Points on a hilly landscape, in no order, each with its height.
A ball rolls from a point to the lowest of its 2 nearest points, and stops where none of them is lower. Distance is the straight distance between rows; heights are no part of it.
Z724: [165 105  68 150 190  87  74 100 102 113 131 136 139 112 112 139 164 135
 150 179  92]  h=41.8
Z431: [116 125  71 104 156 125 110 130 136 123 165 141 134 107 153 108 114 140
 121 169  97]  h=38.2
Z399: [132 144 141 148 126 119 135 161 118 133 123 192  92 166 138  95 117  95
 176 113  98]  h=48.9
Z243: [140 120 111 139 107 133 163 171 180 158 149 109 155 144 117  83  98  75
 106 182 164]  h=37.9
Z759: [185  82  96 118 112 100 134 169 153 121 149 137  81 102 136 115 146 124
 129 141 180]  h=38.4
Z495: [135 144 157  70 117 143 106 131 156 129 132 170 174 127 144 106  68 115
 170 115 121]  h=49.1
Z446: [108 175 124 101  94 131 171 159 123 128 192 106 140 144 122  83 112 152
 108 103 130]  h=45.9
Z984: [110 135  62 123 195 146 109 114 130 165 144 121 151 117 127 152 138 163
 100 150 100]  h=18.6
Z306: [149 133 101  90 104 128 148 133 144 134 155 118 178 116 111 110  97 125
 139 114 144]  h=59.2
Z521: [109 131 104 121 157 117  96 133 123 115 179 167  64  97 159 110 143 134
 112 144 104]  h=34.7
Z642: [142 136 123 207 127  80 103 173  96 100 156 138 110 150 100  71 196 133
 155 167 110]  h=44.5
Z887: [148 109 118 121 125  83 122 124  93  86 139 142 100 103 127 115 157 142
 163 117 110]  h=56.6
Z781: [140  88 134 147 106  83 148 130 116  77  94 115  64 132 124 126 153 131
 124  95 155]  h=36.7
Z455: [145 146  80 136 167 122 120 123 103 177 163 110 134 133  99 164 175 152
  90 104 133]  h=37.5
Z739: [129 125 104  92 125 127 136 139 142  92 148 159  93 110 172 135 122 157
 137 103 115]  h=57.8
Z987: [164 141  92  88 169 152 144 146 133 202 131 140 178 169 111 150 108 124
 132 108 132]  h=40.9
Z352: [106  93 137 126 113 145 129 113 173 125 115 106 136 109 154 121  97  92
 105 185 151]  h=47.5
Z414: [169 104  99 143 202 121  92 140 154 178  91  91 205 134 106 126 104  71
 135 195 145]  h=34.4
Z845: [106 150 176  90  70 149 182 150 167  91 190 104 117 129 140  69  95 123
 101 107 142]  h=36.4
Z100: [ 52 151 156 163 158 172  77  81 104 171 106 126 116 100 143 179 124 135
  99 119 112]  h=33.6
Z22: [152 142  86  92 187 144 118 131 138 168 128 150 183 153 127 138  96 136
 167 124 102]  h=44.1
Z579: [ 95 125 115 169 194 122  80  92 108 122  68 148 156 122 148 145 115  99
 170 175  83]  h=46.0
Z307: [ 79 178 150 143 134 119 105 135  97 125 162 134  67 108 160  93 172 139
  81 100 108]  h=32.2
Z185: [135 100 109  97 158 148 100  80 117 149  96 131 153 101 114 195 118 160
 122 109 126]  h=39.5
Z167: [162 112  98 141 115  75 116 151 114  92 150 116 156 122 112  78 148 131
 159 174 120]  h=55.1
Z153: [106 118  90 150 174 116  78 130 140 134 162 152  99  89 157  92 131 134
 113 194 104]  h=36.6
Z283: [123 117 143 146 102 112 160 142 145  97 107 143  92 151 150  97 120 112
 140 125 118]  h=33.7
Z698: [120 118  81 105 143 124 146 145 140  99 133 171  97 148 166 131 111 147
 154 139  83]  h=58.3
Z685: [163  86  71 169 167  78  78 134 113  97 141 136 112 138 133 110 184 150
 147 203 114]  h=38.0
Z305: [130 139 148 134 113  90 111 117  94  92 132 135 136  94 113  76 128 125
 160 135 101]  h=56.1
Z340: [103 186 123 186  98 118 161 161  95 104 130  72 125 180 143  98 175 152
  92 138  97]  h=17.5
Z583: [165 127  58  72 101 131 184 142 129 130 155  90 183 129 120 145  99 157
 131 112 152]  h=58.2
Z576: [143 133 141  80 101 123 129 107 136 104 148 118 173  70 117 105  91 148
 146 125 132]  h=59.6
Z652: [128 136 114  94 121  94 127 139 101  55 152 148  95 117 162 113 137 160
 159  86  96]  h=57.2
Z945: [140 123 113 151 124  69  86 131 101  77 135 131 132  80 101  81 154 136
 173 173 104]  h=55.6
Z244: [115 133 115 198 162 111  95 155 130 153 146 139 108 139 138  99 157 111
 127 168 137]  h=27.3
Z722: [ 98 112 118 123  92 119 148 129 142  97 140 108 143 118 145  97 109 114
 101 169 131]  h=47.3
Z329: [142 162 135 138 131 148 167 156 132 213 144 141 139 149  86 139 138 116
 104  72 172]  h=59.5
Z131: [197 119  91  49 162 142  84 119 134 148 147 163 169 105 118 162 108 130
 171 122 135]  h=33.8
Z410: [195 113 127  95 111 131 136 164 133 149 159 151  73  88 122 150 145 132
 126  64 193]  h=41.3
Z150: [137 101 110  61 118 186 143 126 168 154 172  79 166 104 124 146  92 135
  75 159 164]  h=35.6
Z610: [186 138 154 111 126  86  99 124  91 106 155 174 122 125  91 122 167 125
 195  83 128]  h=30.4
Z710: [ 88 132 152 193 108  88 122 106 112  62  75 121  88 137 159 102 135 132
 133 156  78]  h=18.4
Z430: [ 84  96 159 113 122 186 122 107 164 150 112 122 111 100 145 170 100 125
  79 144 126]  h=50.2
Z165: [106 117 145 116 120 154 126 137 152 129 163 142  54  92 138 133 133 139
  85  88 146]  h=28.7
Z968: [100 128 142 146 116 140 150 158 161 144 115 165  93 160 166 112  97 103
 133 140 118]  h=34.5
Z458: [ 64 189 141 133 109 127 112 139 119 112 182 118 111 100 149  75 126 131
  93 152  95]  h=34.2
Z51: [127  65 119 156 122 130 133 103 170 147  89  61 137 130 121 161 133 111
  59 188 170]  h=49.9
Z395: [119  89  78 120 178 127 113 104 137 120 102 152  86 143 152 183 136 163
 120 123  95]  h=52.2
Z568: [ 88 122 231  92  83 193 169 105 160  97 150 114 139 131 140 133 102 130
  90 108 135]  h=51.5
Z160: [137 135 102 154  99  92 158 173 118  62 157  94  74 133 144  85 166 159
 140 120 119]  h=49.4
Z808: [104 125 127 139 100 143 170 159 174 135 163  75 167 162 135  75 131  89
  74 194 163]  h=37.3
Z28: [ 70 172 123 149 145 125  98 142 114 107 170 144  67  84 171  83 148 147
  92 159  92]  h=33.5
Z66: [ 90 179 113 117 187 158  71  73  83 156 145 119 197  92 101 152 123 156
 133 123  95]  h=17.8
Z787: [113 155 161 117 134 145 113 121 113 119 165 142  89 106 129 133 151 152
 103  72 130]  h=26.2
Z813: [142 117  84 163 121  96 125 135 117 121 147  83 160 120 103  96 150 143
 118 164 146]  h=54.5
Z195: [167 154 110 179 151  90 118 165 108 164 155 166 145 177  82 103 189  95
 194 146 101]  h=37.4
Z519: [117 178 157 131 133 167 160 142 129 185 140 147 119 171 110 137 142 140
 111  47 141]  h=57.7
Z942: [127 145 122 105 139 167 151 154 154 192 174 131 134 135 118 127 108 141
  86 114 152]  h=40.2
Z169: [110 136 142 118 127 152 134 168 173 137 136 188 114 130 163  78  86  90
 148 155 122]  h=35.4
Z647: [129 178 114 161 148 111 121 173 107 107 154 186 117 175 142  88 151 127
 191 165  56]  h=46.9
Z253: [ 61 118 140 186 113 106 128  94 125  80  75 108 132 133 163 124 115 121
 124 191  76]  h=19.6
Z117: [152 125  88  95 111 117 170 123 112 117 115 105 182 163 120 151 103 154
 149  95 131]  h=56.8
Z53: [169 131 139  99 105 128 143 141 142 122 106 166 149 136 132 109  87 111
 180 111 128]  h=49.2
Z364: [ 96 195 162 144 141 119  87 112  65 125 159 135  63  86 129 122 177 158
 110  86 100]  h=30.6
Z480: [108 157 122 150 141 173 164 157 150 207 146 128 139 172 124 125 119 123
  95 121 134]  h=42.6
Z897: [152 104 120 105 145 122  74  91 130 125  90 165 124  91 130 138 118 111
 168 148 127]  h=35.2
Z125: [100 166 113  99  94 127 185 163 124  83 172 104 106 152 155 106 117 165
 117  91 115]  h=47.2
Z917: [148  79 114 122 138 155 126 114 154 130  20 142 112 153 160 189  89 104
 146 148 123]  h=47.6
Z746: [135 127 145 175 118  82 127 147 115 105 147 116  61 111 114  86 183 127
 130 110 140]  h=39.6
Z176: [166 103 133  69 125 157 115 126 129 108 116 163 121 128 151 196 110 188
 141  71 131]  h=38.8
Z55: [106 124 171  78 104 180 106  95 155 125 102 130 202 106 140 136  52 116
 146 147 119]  h=26.1
Z520: [153 132 161 106 147 151  90 143 155 186 147 197 104 100 125 118 125  89
 150 117 158]  h=64.3
Z850: [148 110 109 132 147  83 115  88  92 114 106 117 147 107  90 150 163 145
 136 107 131]  h=34.9
Z769: [132 165  86 116 193 140 114 138 123 189 176 162 129 150 111 145 158 145
 105 116 112]  h=31.5
Z609: [112 178 180 182 127 105 131 120  89 145 104 151 112 143  92 115 160 106
 149  92 115]  h=51.6
Z449: [ 73 183 193 210 112  92 138 128  76 136 106 107 132 144 108  94 165 111
 138 124 115]  h=50.3
Z105: [ 90 183 129 103 151 137  95  84  97 129 151 127 197 110 121 128  90 150
 145 133  88]  h=21.4
Z960: [113 109 103 157 114 104 134  90 112 100  95  68 190 126 115 127 128 136
 124 178 129]  h=25.8
Z402: [ 82 180 156 180  80 103 157 152  98  70 115  84  94 154 144  73 155 142
 114 133  84]  h=16.0
Z534: [128  80  72 202 176 104  77 111 123 110  82  90 146 140 142 129 139 128
 121 213 127]  h=28.5
Z473: [ 97 100 132 160 106 139 171 132 170 120 123  86  96 161 149 133 131 128
  63 146 141]  h=45.7
Z869: [121 117 185 131  92 105 104  93 121  90 114 138  93  70 125 108 129 119
 138 106 134]  h=32.0
Z937: [146 118  84 144 179 111  89 134 135 165 132 100 184 103 106  92 117  95
 142 181 138]  h=36.3
Z128: [140 125 129  88 156 177 116 112 127 172 116 129 177 129 109 175 104 153
 130  96 130]  h=42.7
Z714: [145  77 128 108 140 174 118 114 170 147  61 137 107 114 142 171  84 105
 122 149 136]  h=48.5
Z334: [110 129 165 107 118 114 116  77  94  69 109 130 103 105 129 160 129 184
 129  62 103]  h=29.7
Z199: [166  89 116 157 119  85 130  87 111 118  83  77 162 115  88 155 161 132
 109 129 156]  h=31.1
Z548: [177 147  98  70 145 159 160 142 137 163 138 123 183 159 109 156 109 161
 146  78 149]  h=35.9
Z202: [ 87 202 138 135 125 122 113 108  72 119 148 111 109 126 125 142 161 174
  98  74 100]  h=28.4
Z846: [172 157 127 124 124  73 133 132  73  98 159 133 121 137  87 120 199 135
 168  72 114]  h=26.5
Z434: [ 94 159 151 132 123 130 108 109 112 137 139 152 127  93 122 126 124 136
 125 112 120]  h=23.7
Z358: [106 107  62 102 173 162 129 115 146 120  98 106 143 139 157 169 101 159
  99 162  95]  h=54.7
Z806: [107 125 116 144  90 119 162 158 163  98 190  59 140 140 143  75 131 132
  58 184 145]  h=36.9
Z359: [143 161 109 148 151  76 123 107  60 130 148 116 133 145  82 146 213 151
 135  89 115]  h=21.2
Z435: [137 138 104 211 128  96  85 157  93  91 160  88 123 148 108  75 192 150
 116 176 139]  h=43.0
Z191: [ 76 153 177 166  82  92 136 123 107  48 102 113  68 128 148  80 142 130
 139 117  93]  h=17.0
Z638: [170 110 146  75  71 117 140 114 137  90 112 121 185 100 124 121  78 127
 164 115 155]  h=60.0
Z419: [161 132 158 106  90 152 151 122 138 158 111 123 199 136  88 118  84 112
 152 106 173]  h=61.6
Z291: [123  95 114 119 145 158 145 106 150 131  24 121 163 157 134 182  69 115
 144 140 103]  h=46.7
Z641: [ 77 147 193  87  71 144 172 126 153  62 148  96 115 122 159  91 106 131
 107 111 120]  h=36.0
Z796: [207 111 130  89  96 109 148 171 146 120 122 157 123 130 138 130 110 101
 183 119 171]  h=48.6
Z964: [116 126 192 136  80 119 147 121 141  91 112 118 103 115 133 101 122 101
 128 109 141]  h=32.8
Z82: [101 136 155 147  71 100 173 144 128  69  98  97 128 156 130  91 119 111
 140 140 110]  h=34.3
Z553: [149 121 117 113 117 118 128 163 156 126 149 160 112 127 152  76 110 103
 148 144 131]  h=36.1
Z319: [136 177 127 134 141 119 127 140 106 166 178 162 127 131  91 107 157 117
 136  93 132]  h=62.5
Z314: [101 151 172 103 139 175  97  87 118 144 136 152 147 126 132 167  99 177
 132  79 105]  h=31.2
Z936: [163 118 133 109  89 121 155 152 165 142 160 106 134 110 103  72 109  91
 125 148 174]  h=37.7
Z297: [135 158 116 135 129 114 136 157 122 103 119 169 130 183 151  90 116 114
 195 132  64]  h=48.1
Z206: [122 163 126 170 136  89 102 154  88 108 144 161 108 131 128  87 168 119
 164 153  84]  h=45.6
Z825: [124 186 138 159 109  93 162 146  83 109 134 119 141 164  98  90 148 135
 139  90 112]  h=48.7
Z54: [ 77 153  98 151 108 120 139 152 140 103 188  60 125 142 158  93 149 161
  40 194 120]  h=36.2
Z225: [140 135 157  91  84 151 184 117 151 131 109 109 208 166 113 127  69 114
 162 116 125]  h=60.9
Z785: [126  89 112 133  97 107 152  81 113 104  88  61 161 125  92 157 128 136
  94 141 141]  h=28.0
Z428: [131  77 148 123  67 126 181 105 139  82  78  71 103 125 140 182 120 138
  91  97 157]  h=33.1
Z811: [181  75 121 125 102 122 157 146 147 125 126 108  84 106 134 146 143 119
  98 107 184]  h=39.9
Z578: [ 92 139 155  96 101 189 147 105 133 144 120  95 176 152 129 165  87 171
 110  81 118]  h=53.4
Z205: [167 123 140 115 139  87  78 112 102 128 139 178 122  97 101 119 166 103
 185 129 106]  h=33.2
Z563: [143 105  95 135 193  97  66 104 104 115  96 147 149 122 127 147 140 105
 180 169  82]  h=44.3
Z194: [136 139  86 149 159 123 148 135 124 161  92 124 171 170 122 127 122 117
 147 133 110]  h=28.3
Z490: [153  97 124 119 136  96 126 113 124  88 104 160  46 128 138 176 158 150
 144  83 128]  h=45.5
Z549: [166  82 114 102 164 168  99  91 135 169  67 136 123 120 118 209 124 131
 131 111 137]  h=42.3
Z592: [138  80  94 114 152 149 116 156 188 171 116 154  88 123 149 146 119 115
  99 151 152]  h=35.8
Z852: [143 117 117  98 155 169 148 115 147 165  63 119 176 162 115 181  89 134
 146 113 115]  h=45.4
Z601: [189 138 101  59 149 145 108 132 122 157 161 162 171 146 114 162 118 156
 156  82 135]  h=26.6
Z939: [104 103 122 129 142 153  91 129 158 164 134 149  54  80 149 143 142 127
  79 134 142]  h=31.4
Z504: [125  82 172 146  85 104 152  98 121  78  67 100  96 114 123 155 144 127
 105 106 151]  h=34.6
Z19: [124 130 149 107  68 126 159 167 167 107 175 120 126 121 130  72  97 100
 128 140 145]  h=37.2
Z669: [117 149 144 134 155 131  91 131 126 144 136 208 104 145 148 108 127  83
 169 136  91]  h=49.6
Z648: [141  78  78 184 190  99  67 132 133 107  97 134 114 126 156 117 144 126
 142 208 104]  h=34.1
Z783: [155 138 134  87 113 129 149 155 138 134 186 142 100  99 119 121 136 136
 120  69 172]  h=43.4
Z966: [ 85  97 169 142  86 160 200 136 176  87 115  84 119 161 163 129 103 116
  74 172 121]  h=46.3
Z250: [ 86 102 100 191 152 111 102 105 122 107 105  75 161 142 130 124 133 135
 101 204 123]  h=22.9
Z267: [ 81 150 108 188 111 111 148 129 103 114 114  76 112 168 143 136 148 160
  76 145 111]  h=20.1
Z905: [142 115 102  93 140 166 134 151 162 162 135 153 113 134 136 154 105 133
 104 115 152]  h=37.6
Z261: [163 113 110  89 145 110 125 123 105  72 151 160  67 141 157 190 165 165
 148  65 111]  h=48.0
Z157: [128 202 137 139 135 134 155 143  94 166 141 152 124 186 117 138 156 142
 140  63 110]  h=55.5
Z348: [109  80 154  92  79 156 154  84 141 103  66  84 132 124 134 191 108 145
  92 112 134]  h=31.6
Z317: [ 99 172 124 183 153 139 141 148 123 166 117 127 123 180 145 114 135 114
 119 150 100]  h=47.1
Z183: [ 91 123 132 140 152 166  90  79 106 157  89 130 143  95 112 177 129 144
 107 116 124]  h=36.8
Z819: [ 87 136 169 155 119 135 143  95 113 156 108  97 177 125  98 143 123 107
 127 121 141]  h=27.9
Z679: [146  93 151 143 129 150 129 102 138 176  43  97 174 128 105 170 110  73
 127 143 164]  h=33.9
Z35: [ 89 125 195  85  69 188 168 111 150 116 115 118 151 155 149 155  70 150
 114 102 110]  h=52.1
Z645: [ 86 123 174 115 107 140  97  61 110 100 109 126 141  82 130 138  93 135
 130 111 113]  h=32.1
Z2: [121 145 147 106 150 137  96 111 127 119 111 170 162 114 147 105  76 104
 183 136  90]  h=48.2
Z619: [142 132 102 183 141 121 150 179 129 159 158 121  88 173 118 105 174 137
  87 118 159]  h=47.0
Z908: [ 48 152 202 172 159 159  99  92 109 184  98 129 130 107 123 171 125 104
 131 131 137]  h=29.9
Z531: [116 139  96  88 118 153 162 123 126 126 136 105 169 163 130 164  97 175
 107  95 113]  h=55.2
Z393: [100 194 151 190  97 100 167 141  90 153 126 102 158 161  87  95 156 111
 114 114 131]  h=49.5
Z686: [195  97  76 167 183 101 108 156 138 173  92 108 182 165 105 112 134  86
 147 193 153]  h=32.4
Z166: [172 119 143  76 103 126 157 176 146  86 167 156  80 106 163 114 111 132
 164  79 168]  h=46.8
Z742: [135  79 128  91  90 158 153  89 141 101  78  68 170 113 120 175  86 128
 104 148 139]  h=30.2
Z864: [123  71 119 118  93 138 174 150 173 123 138  91  86 128 159 141 134 126
  58 150 161]  h=45.1
Z622: [171 113 110 154 102  66 161 178 101  61 144 109  80 139 106  98 190 149
 164 114 133]  h=50.1
Z147: [ 76 158 181 143  81 127 192 117 121  80 117  94 151 170 126 106 112 117
 115 118 105]  h=34.8
Z544: [200  84 115  56 107 151 114 152 152 105 116 159  98 100 173 184  83 142
 153 107 175]  h=43.7
Z366: [128 172 147 122 119  92 121 166 110  80 178 152  85 111 128  59 154 134
 156 106  96]  h=48.3
Z453: [121  84  99 168 128 111 120 110 150 122 119  88 114 117 134 141 145 139
  63 173 166]  h=51.9
Z571: [ 68 148 171 117  87 155 174 121 141  99 129  98 130 141 149 130 105 136
  87 130  98]  h=35.7
Z639: [106  98 121 155 112 104 120  97 124  94  78 121 134 131 153 107 106 111
 149 178  96]  h=20.7
Z941: [193  96 102  57 169 127  66 110 136 133 104 167 141  75 130 160 117 112
 163 150 139]  h=37.0
Z826: [116 134 163 164 138 129 132 120 108 161  98 154 104 135 107 157 157 112
 134  91 146]  h=53.2
Z368: [116 212 146 121 164 152 128 147 102 169 166 195 143 176 130 128 138 143
 155  87  83]  h=53.0
Z705: [108 130 158 143 144 155 119 105 119 188  80 103 197 135 103 160  98  91
 150 128 148]  h=30.7
Z398: [166 100  70 126 141 108 120 163 143 125 159 147 113 117 136  92 145 124
 144 169 138]  h=37.1
Z489: [128 113 129 200 122  79  94 152 112  93 166  98  79 105 104  69 189 144
 102 157 152]  h=41.2
Z111: [154 142 142 148 152 117 100 147 132 186 164 184 106 120 103 109 166  98
 137 122 156]  h=63.5
Z586: [ 82 133 165 171 122 117 111 109 117 126 121 130 127 112 131 114 126 105
 126 151 133]  h=21.5
Z277: [122  84 173  79  75 162 156  76 147 100 119  63 177  95 108 168 109 121
  77 168 154]  h=31.7
Z464: [135 170 138 114 159 137 104 134 116 159 146 201 128 170 131 136 131 106
 171  97 104]  h=51.0
Z925: [109 120 151 151 135 151 129  97 110 157  82 127  97 136 117 183 156 149
 104  68 138]  h=55.0
Z843: [107 104 144  76  98 170 155  92 149 124 149  80 175 112 114 141 102 131
  86 139 143]  h=33.0
Z719: [158  68 107 119 109 154 151 119 157 140  90 109  95 116 139 174 114 133
  81 121 181]  h=42.4
Z928: [115 153  99 161 134 120 155 117 113 139 110  91 180 170 103 147 132 132
 107 135 116]  h=25.5
Z565: [189  93 113 118 126  92  93 152 120 130 128 170 118 107 115 103 151  94
 181 147 146]  h=35.0
Z377: [149 140  91 142 138 105 155 118 108 167 164  91 140 124  77 137 180 152
  80 108 173]  h=41.6
Z554: [154 128  91 164 124 103 157 161 126 147 184 102 107 122  98  99 176 144
  94 128 170]  h=44.8
Z644: [169 102 140  98  98 123 165 168 153 111 114 147  73 137 155 123 108 112
 147 100 167]  h=47.8
Z823: [112  73 177 108 127 204 101 123 173 160  77 152  98 103 153 165  76 104
 105 149 150]  h=49.3
Z848: [159 115 100 139 173 122  98 127 136 167 133 143 142 111 111 122 146  99
 136 158 140]  h=38.5
Z332: [121 131 147 123 106 118 142 108 101  93  95 121 118 137 126 143 124 149
 134  83 119]  h=27.8
Z396: [155 121 149  53  73 157 157 113 143  97 107 115 216 139 132 144  55 136
 151 122 131]  h=60.4
Z491: [154 125 159 140  96 102 149 161 132  93 123 133  59 113 125  99 152 115
 142  82 153]  h=38.3
Z655: [154 142 111 168 154  93  95 141 109 147 143 158 155 139  97  85 153  88
 185 179 122]  h=35.3
Z543: [ 83 151 110 123 118 118 118 124 127 124 182  93 135 106 139  95 138 144
  71 174 112]  h=35.1
Z350: [185 108  94 137 179  84  87 152 120 139 143 141 138 144 107 108 175 104
 182 180 113]  h=33.3
Z842: [126 181  98 140 128  99 139 105  70 120 150  95 124 130 111 153 177 180
 102  92 112]  h=25.9
Z883: [108 167 132 132  97 103 175 138 101  81 135 106 105 152 133  99 140 161
 135  87  96]  h=47.9
Z784: [ 88 154 132 201 130 106 110 128 106 149 143 106 145 139 129  96 150 106
 120 180 134]  h=24.2
Z14: [ 90 169 112 180 165 143 119 143 103 157 107 148  94 186 167 161 154 136
 120 129  81]  h=48.8
Z752: [153 128 161 108 110 170 140 159 183 173  96 160 143 134 133 108  74  63
 150 140 166]  h=62.6
Z249: [198 105 118 147 139 104 127 167 136 152 131 161  99 139 103 110 169  94
 157 141 158]  h=36.5
Z36: [ 78 115 197 114  90 182 143  97 153 122 113 105 113 114 142 162 118 112
  80 116 131]  h=50.9
Z269: [ 71 142 176 184 155 134  98 109 117 175 104 137 141 121 120 130 118  75
 155 162 129]  h=25.1
Z60: [113 139 109 147 187 126 123 110 114 149 101 159  89 154 150 172 155 134
 125 122  89]  h=50.4
Z451: [111 128 197  96  94 127  90  79 120  77 115 132 110  78 120 129 115 156
 132  71 133]  h=31.0
Z201: [126 144  70 110 205 153 107 142 143 208 178 132 148 121 108 137 132 146
  98 151 120]  h=25.3
Z293: [160 115  92 170 181  93  80 158 126 151 158 164  95 139 123  98 180 100
 149 176 124]  h=30.8
Z884: [136 108  99 134 118 105 134 123 132 118 147  94 125 100 101 135 132 148
  89 138 153]  h=53.5
Z404: [167 102 161 111 132 111 112 110 115 124 104 176  82 103 118 168 147 135
 149  78 142]  h=43.3
Z391: [124  94 131 113 131 160 106 139 171 166 143 144  92  92 142 119 110 107
  91 156 167]  h=34.0
Z440: [ 93 146  81 126 189 151  77  89  89 159 149 102 158  83 120 167 133 161
  91 143  98]  h=11.7
Z841: [178  98 139  60  96 172 132 130 144 120 114 142 134 110 154 168  81 152
 137  87 165]  h=41.7
Z700: [163 107 101 135 148  98 104  96 106 150 120 143 165 101  82 141 150 113
 152 145 140]  h=37.8
Z384: [102  80 160 150 141 161 135 109 176 153  97  91 149 131 141 163 117  87
  85 196 162]  h=48.4
Z649: [140 165 145 141 139 131 139 138 111 188 173 148 101 124  86 115 173 122
 104  70 176]  h=61.3
Z879: [158 115  73 159 155 104 135 148 134 132  87 112 177 170 110 115 119 101
 166 172 132]  h=30.5
Z782: [179 107 138  85 133 127 113 140 130 146 146 203  89 126 130 156 148 123
 165  81 161]  h=41.0
Z827: [103  94  83 114 177 175 116 115 154 130  85 143  97 154 173 188  94 152
 104 140  92]  h=53.6
Z497: [134 152 116 109 121 126 159 173 145 144 192 140 107 120 126  81 133 141
 122 111 156]  h=44.7
Z637: [136  64 109  88  93 149 169 133 169 101 118  93  83 111 166 184 116 152
  91 123 152]  h=44.2
Z943: [141 166 115 133  94  81 152 182  98  72 191 115  91 114 116  60 172 153
 156  98 103]  h=49.0
Z315: [ 83 102 152 116  89 141 161 131 171  70 127 110 113 141 173 109  89 106
 103 174 102]  h=46.6
Z830: [139 138 162 125 113 141 137 136 160 174 101 135 190 124 101 109  87  70
 169 145 162]  h=62.2
Z505: [195  93 105  66 126 129 127 161 134 102 158 173  88  95 174 152 120 136
 161  96 161]  h=45.3
Z48: [ 98 144 131 168 110 127 173 115 102 110  88  87 140 169 119 148 132 137
 112 120 102]  h=23.0
Z444: [128 116  92  87 147 184 144 128 156 180 161 100 174 116 104 148 109 150
  88 117 159]  h=38.7
Z910: [133 139 133  90 141 161 121 114 123 141 141 151 104 137 140 171 113 182
 124  68 121]  h=35.5
Z695: [198 104 141 109 125 106 136 151 134 162 147 172  98 115 106 129 158  99
 145  96 186]  h=38.6
Z287: [113 179 119 173 165 154 139 159 125 212 124 141 151 188 125 133 126  94
 135 121 129]  h=44.9
Z502: [101 108 146 130 127 133  87  86 123 116  81 146 145  90 136 149  98 112
 143 143 128]  h=33.4
Z355: [ 86 161 138 137 173 141  93  91  93 126 104 159 161 131 148 129  97 105
 183 148  72]  h=47.4
Z129: [ 98 138 194 113 126 177  90  83 147 146 114 149 180 114 135 147  74 135
 149 100 115]  h=28.1
Z834: [ 72 159 152  91 138 167  91  92 137 130 141 126 200 103 138 116  62 124
 158 144  97]  h=24.0
Z80: [156 146 148  87 118 108 127 160 127  85 184 167  87 103 148  78 131 130
 178  86 137]  h=47.7
Z893: [119 130 164 148  92 121 155 108 119 121  69 110 157 152 102 151 119 122
 128 100 138]  h=25.4

Call two points neighbours if one is among the 2 nearest of the other. Go from one point of each pair to the other, from neighbour to neighbour, staying as low as possible. Name the highest point that can't be avoided.
Z402, Z185 | Z53
Z185, Z742 | Z942
Z440, Z742 | Z619
Z359, Z451 | Z243
Z250, Z48 | Z848
Z601, Z893 | Z941
